Each row is a point on a landscape with many peaks, with its height.
From any point a climber takes the steepest step (rise divided by distance) to one of its 2 nearest points. It stops when none of these is higher. Distance is the straight distance between rows; heights are no part of it.
z313 (h 2.12): [134 126 166 148 191 110 149 105 122 132  77 174 102 106 140 154 115 130
 127 194 168]
z675 (h 4.57): [143  97 164 127 148 125 194 103 152 132 159 183 149 142 148 144 139 123
 141 170  93]
z516 (h 4.63): [129 140 101  78  79 121 138 137  87 129 201  91 153 133 105 102 103 150
 158  98 173]
z171 (h 4.82): [109 116  99 130 135 213  81 112 143 107 167  86 156 150 123 118 103 116
 151 185 203]
z972 (h 3.77): [122 139  69 156 138 126  54 123 178 133 120  62 129 150 121  80 165 105
 124 114 155]
z488 (h 1.32): [ 79  82 151 202 175 110 149 103 157 108  70 182 105 133 168  98 136 101
 118 189 143]
z218 (h 1.20): [172 159 102 134 119  87 106 134  92 134 110 108 110 109 111 137 143 165
 100  90  85]
z904 (h 0.80): [126 138 114 169  76 116  83 151  53 134  56 129  97 115 125 156 125 100
 115  84 123]
z934 (h 2.51): [126 116 152 136  77 128 142 143 105 105 116 137 120 121 131 168 102  99
 130 118 100]
z222 (h 1.18): [ 88  94 131 171 159 134 156 103 150 141  89 204 108 148 169  84 141 109
 113 160 142]
z316 (h 1.09): [145 165 131 119 175 121 114 135 130 108  60 134  82 108 132 121 130 169
 104 122 129]
z551 (h 0.88): [109 103 133 158 111 125 148 121 153 161 104 221 106 153 170  98 162  87
 104 125 102]
z803 (h 3.81): [146 171 103 134 151  79 109 132  91 122  59  83  77  80  97 127 138 176
 101 116 114]
z598 (h 3.02): [174 115 104 116 100 152 122 117 140 108 139  96 157 126 103 126 147 117
 164 110  90]
z11 (h 0.51): [139 138 143 130 188 171 167 120 164 114 118 156 145 148 160 114 116 149
 126 157 108]
z9 (h 5.94): [ 84 149  96 129 182 129 141 148 146 161  79 149  91 132 151  98 150 179
  70 106 111]
z287 (h 3.52): [135 144 136 127 158  93  88 135 112 193 166 122 116 141 116 139 124 117
 129 140 179]
z143 (h 0.56): [ 62 105 126 145 126  86 146 133 130 200 130 196 107 140 118 137 137  68
 117 118 152]
z744 (h 3.80): [165 154 124 109 155  76  82 141  97 194 196 102 135 136  98 138 124 150
 137 128 182]
z606 (h 0.68): [107 118 145 167  74 108 100 155  65 117  76 136  97 111 104 184 113  71
 110 117 133]
z387 (h 2.72): [160 146 157 124 187 138 177 116 116 165 155 167 146 139 136 126 113 172
 137 154 128]
z136 (h 4.07): [171 153 103 133 175  76  89 127 102 178 213  68 133 133 107 129 140 175
 113 137 154]
z208 (h 2.46): [103  84 187 149  90  78 183 104 108 148 150 193 118 134 140 151 124 103
 117 131 102]
z702 (h 6.49): [131 159 112 124 179 122 145 136 153 175 128 143 107 137 146  98 133 187
  89 115 101]
z487 (h 4.74): [181 136 108 130 167 112  50 118 121 153 174  84 136 136  95 137 142 135
 155 154 178]
z754 (h 4.46): [ 91 157 109 117 156  99 109 142  73 187 111 108 119 108 104 152 118 146
 140 109 165]
z78 (h 0.14): [163 140 139 100 147 186 168 144 152  79  89 132 143 112 133 122 121 163
 132 118  67]
z481 (h 5.39): [102 162 101 144 143 120 119 152 149 139  73 141  85 120 161  74 164 167
  72  78  89]
z182 (h 1.86): [129  95 140 140 112 125 125 116 179 121 117 161 127 151 142 139 139  73
 142 130 101]
z445 (h 4.00): [148 159  84 144 138 150  82 104 162 112 115  65 145 134 109  93 151 138
 142 129 151]
z889 (h 1.06): [168 150  94 158 102 111  81 134  92 111  78  97  87 102 134 114 147 157
  81  78  60]
z244 (h 1.31): [176 148 125 135 113  83  79 131 116 151 106 116  91 121 117 128 167 129
 129 101  96]
z326 (h 6.56): [114 160  73 120 138 122 126 143 121 149 152  79 130 137  95 105 132 187
 108 118 124]
z44 (h 4.42): [103 140 128  99 125 169 160 142 112 135 203 128 163 133 138 125  82 164
 127 151 199]
z122 (h 3.95): [156 142 131 121  86  71 102 135  76 152 163 111 126 114  77 144 122 114
 144  93 164]
z53 (h 1.92): [ 81  74 185 176 110 154 145 134 134  54  84 142 119 112 161 158 134  75
  92 137  73]
z7 (h 4.64): [129 145 100 140 106 147 104 136 174 113  83 117 123 149 148  72 164 132
 107  64  84]
z989 (h 0.64): [ 81  85 149 165 118  83 145 111 123 168 129 212  99 145 136 131 159  81
 118 152 136]
z861 (h 5.08): [116 163 111  72 109 136 151 133  97 142 209  99 145 138 132 111 101 180
 150 125 209]
z426 (h 2.42): [147 137 162 128 189 122 167 118 125 134 122 190 119 119 138 141 123 135
 118 172 125]
z88 (h 2.55): [112  71 192 143 102  84 181  98 133 152 196 188 151 140 128 133 131  93
 136 143 103]
z661 (h 0.55): [117 128 133 148 140 158 127 150 155  41  36 159 117 108 164 114  99 106
 118 111 115]
z883 (h 2.77): [149 120 121 113  89 150 137 137 144 104 123 130 129 132 110 149 108 107
 148 108  97]
z241 (h 1.48): [176 148 150 119 134  94 103 122 144 156 108 158  95 128 149 129 156 126
 128 129 102]
z335 (h 6.09): [142 133 123 113 116 128 108 127 131 113 124  95 128 123  86 166 116 102
 157 172 159]
z29 (h 4.16): [107 109 132 116 138 196 123 121 139 115 164 122 156 138 134 145  95 134
 138 194 201]
z727 (h 0.84): [131 148 123 129 142 136 106 145 140  74  32 130  94 101 141 114 127 125
 123 115 121]
z865 (h 6.12): [137 102 125 100 112 155 100 109 176  96 170  95 154 144 115 146 128  92
 165 173 149]
z304 (h 0.54): [122 124 138 159 113 112  91 135  89  99  37 143  76  96 116 170 114  92
 112 130 142]
z331 (h 2.67): [131 168 101 122 191 176 119 129 147 129 142  97 147 133 132 106 121 191
 111 137 133]
z178 (h 4.36): [163 127  91 144 176 103  55 112  95 157 189  64 135 130  97 116 138 164
 112 158 193]
z242 (h 2.44): [ 91 118 142 106  87 178 162 135 150  92 146 127 155 121 116 151 104 122
 135 132 123]
z473 (h 3.43): [178 132 112 100 104  94 101 101  98 130 180  89 161 107  79 144 142 123
 173 133 151]
z416 (h 0.29): [116 114 133 136 135 176 148 136 184  76  70 157 135 131 173  98 123 112
 112 118  94]
z65 (h 3.13): [109 130 110 144 128 104  87 131 152 158  61 154  94 129 156 118 149  85
 111 113 162]
z400 (h 4.58): [150 122 168 101 111  96 171 132 114 152 156 169 143 120 137 138 103 130
 151 116 125]
z970 (h 3.40): [133 123 112 144 136  89  62 137 172 166 107 139 107 145 148  90 174  76
 127 108 163]
z417 (h 1.66): [ 66  73 183 173 115 130 154  88 150  82  99 161 116 123 137 138 141  79
 105 147  95]
z247 (h 1.67): [164 130 147 121 120 124 138 121 162 143 117 169 122 141 159 132 151 106
 142 124  73]
z4 (h 3.42): [154 168 107 124 133 129 129 134  85  88  76  88 106  75  84 128 122 172
 106  95 103]
z629 (h 5.20): [109 138  74 121 137 127  98 114  80 141 181  64 130 114  92 128 131 179
 134 129 208]
z752 (h 4.33): [154 146  93 147  81 126  91 138 134 118 105 111 116 147 120 100 156 113
 124  74  81]
z665 (h 4.80): [105 159  91 119 131  98 100 141  68 175 147  66 123 102  77 139 120 153
 138 119 198]
z895 (h 3.49): [139 133 144 140  54 115 155 158  58 127 135 137 141 155 180 149 100 108
 134  59  72]
z916 (h 0.33): [154 124 139  88 164 180 168 123 156 101 130 135 162 125 152 132 132 167
 151 154  82]
z555 (h 2.95): [124  51 171  81  61 117 168 141 123 120 212 112 173 135 131 141 116  86
 167 123  95]
z263 (h 4.75): [173 126 124 139 154 138  55  90 141  91 119  67 153 119 115 129 127 127
 169 173 196]
z553 (h 3.82): [ 88 162  92 105 124 165 163 153 146 139 125 120 147 144 117  94 108 156
 116  89 123]
z311 (h 2.97): [159 153 142  98 152 132 147 112 133 152 156 147 133 129 132 149 118 156
 147 140 119]
z670 (h 2.04): [110  75 139 129  94 154 138 136 184  98 148 135 159 155 138 147 149  76
 143 133  72]
z34 (h 4.15): [117 159 105 126 144  87 116 155  83 162  78  98  84  95  94 144 135 154
 114 102 139]
z91 (h 2.66): [ 79  81 196 129  91  82 187 116 137 147 226 163 153 145 132 133 115  84
 136 152 150]
z766 (h 4.32): [120 137 109  87  77 155 166 153 135 131 206 102 165 146 117 101 111 135
 158  92 143]
z101 (h 4.10): [161  92 171 103 170 141 173 106 142 121 169 139 154 134 142 164 129 129
 150 200 117]
z142 (h 3.24): [141 159 136 121 163 102 123 130 128 178 159 154 121 146 135 130 132 131
 140 133 139]
z924 (h 1.85): [120 127 176 133 158 115 126 110 122 118  90 143 114 103 112 183 101 109
 137 196 170]
z908 (h 6.08): [109 146  56 150 158 120 109 119 120 124 119  52 117 107  92  98 136 180
  98 126 139]
z256 (h 3.39): [133  70 181  77 102 119 152 114 124 108 219 103 170 122 132 173 133 126
 169 194 139]
z558 (h 1.30): [152 172 136 120 188 114 135 116 107 146  92 138  98 100 132 146 121 168
 116 143 142]
z336 (h 5.63): [112 147  53 128 160 136 100  95  95 122 160  48 134 119  88  99 130 195
 100 154 179]
z161 (h 3.72): [130  88 191  91 129 113 179  95 133 117 191 141 148 110 144 177 108 122
 157 194 119]
z849 (h 2.82): [ 88 109 133 160 127 125 111 138 117 136  50 183  81 109 150 140 140  80
 101 122 148]
z435 (h 4.11): [145 147 100 145  66 104 107 143  87 146 133 109 124 137 117 123 150 122
 113  52  82]
z268 (h 1.03): [101 116 127 155 136 130 138 126 162 138  71 192  99 133 181  86 159 108
 101 119 126]
z190 (h 5.31): [167 145 129 132 143 117  65 108 123 125 133  80 134 129  87 151 133 104
 167 170 182]
z674 (h 3.59): [142 117 105 152 135 114  59 132 186 134 124 103 135 164 133  92 166  76
 146 117 157]
z179 (h 2.93): [119  93 169 107  80 143 210 154 112 116 161 162 152 123 165 136  88 128
 128  85  77]
z107 (h 0.86): [114 151 117 134 152 157 145 135 176 133  87 168 121 145 172  82 149 133
  97 100 104]
z500 (h 7.10): [129 162 113 129 144  92 137 145 133 155 137 106 112 141 114 112 132 186
 105 102  93]
z489 (h 3.83): [ 99 116 120 116 152 200 124 134 115 152 187 134 162 141 142 130 108 160
 110 164 194]
z911 (h 0.07): [129 128 127 112 128 186 143 137 156  60  81 116 143 116 144 123 112 130
 136 115  95]
z495 (h 3.19): [ 70 146  97 146 208 175 137 142 126 178 113 143 130 131 160  94 118 169
  99 135 152]
z162 (h 2.40): [133 180  96 112 145 172 137 121 143  93 113  94 138 118 112 112 121 173
 124 131 117]
z854 (h 2.21): [ 92  87 152 105  98 172 165 135 167  79 155 117 172 137 121 147 124  93
 139 154  85]
z509 (h 4.31): [152 158 107 135 170 159  71  97 147 105 102  58 150 115 126 108 129 153
 150 154 181]
z685 (h 0.69): [110 137 144 140 161 152 179 119 163 130  98 185 114 133 151 116 124 120
 113 128 112]
z200 (h 4.91): [143 110 183 117 139  99 205 106 119 160 171 197 138 135 139 137 112 137
 143 137  91]
z834 (h 3.67): [178 146  99 122 105  67  83 127 103 145 175  87 134 127  66 129 153 106
 156 118 165]
z390 (h 3.21): [193 106 106  89 105 117 122 121 120 110 177 103 166 126  92 133 154 125
 182 125 111]
z582 (h 3.50): [ 62 157 107 121 157 168 163 152 140 164 113 141 138 146 128 101 112 158
 102 114 154]
z524 (h 3.11): [151 152 123 134  96 130 135 141  75 105  91 121 134 112  92 134 119 156
 123  82 104]
z570 (h 2.23): [115  84 158 143  85 154 141 133 112  66  89 145 131 129 140 170 115  89
 118 135  74]
z785 (h 2.69): [101 102 152 119  68 163 184 155 133 108 136 140 156 135 133 137  97 111
 121 104  83]
z827 (h 5.44): [115  86 122 116 129 189  86 123 169  94 194  98 167 156 140 123 127  94
 162 185 175]
z167 (h 3.20): [155 117 156 108  60 125 169 154 101 123 150 145 153 142 152 138  92 118
 143  64  81]
z511 (h 2.94): [ 97 129 110 132 212 172 114 140 135 163 138 106 145 154 149 109 113 192
  82 130 145]
z493 (h 4.25): [157 145 154 113  91  92 132 135 105 153 146 131 129 121 105 151 111 126
 156 109 126]
z623 (h 1.49): [ 66  76 179 177 141 110 130  87 162  84  75 166 103 113 143 128 132  84
 111 181 142]
z713 (h 2.79): [ 94  72 191 103  65 100 166 132 142 130 223 122 156 138 127 145 112  83
 133 125 134]
z420 (h 0.93): [139 149 100 163  92 125  79 142  69  99  48 106  93 107 127 123 141 133
  98  66  99]
z909 (h 0.74): [111 102 115 157 140  96 128 117 152 192 129 214  88 166 152 109 164  75
 116 144 127]
z448 (h 3.84): [152 145 114 147  62 126 122 157  52 120 114 119 122 132 139 142 107 125
 130  53  81]
z272 (h 7.04): [129 114 123 122 104 147 104 115 156  90 114  95 144 121 104 136 121  87
 163 151 129]
z628 (h 4.97): [118 163  88 133 118 140 115 143 149 125 105 118 104 126 140  81 157 173
  92  71  61]
z692 (h 1.56): [161 146 152 112 164 113 131 117 130 109  95 131 110 106 118 169 108 140
 143 165 137]
z796 (h 3.14): [149  80 154  72  80 119 156 125 138 108 211  98 159 130 121 151 123 107
 182 148 126]
z922 (h 0.61): [130 134 149 132 134 128 128 135 123 102  52 151  90  99 142 151 116 111
 126 142 126]
z630 (h 4.09): [119 156  86 102  91 165 162 144 146 121 170 108 162 138 110  98 127 156
 133  88 110]

Two climbers start at each pair of points below. Name the first point that both come to, or write never.
z883 / z242 -> never
z91 / z167 -> never
z803 / z889 -> z500
z448 / z4 -> z500

For each start below, name the point where the climber stops.
z606 -> z500
z179 -> z500
z524 -> z500
z143 -> z200
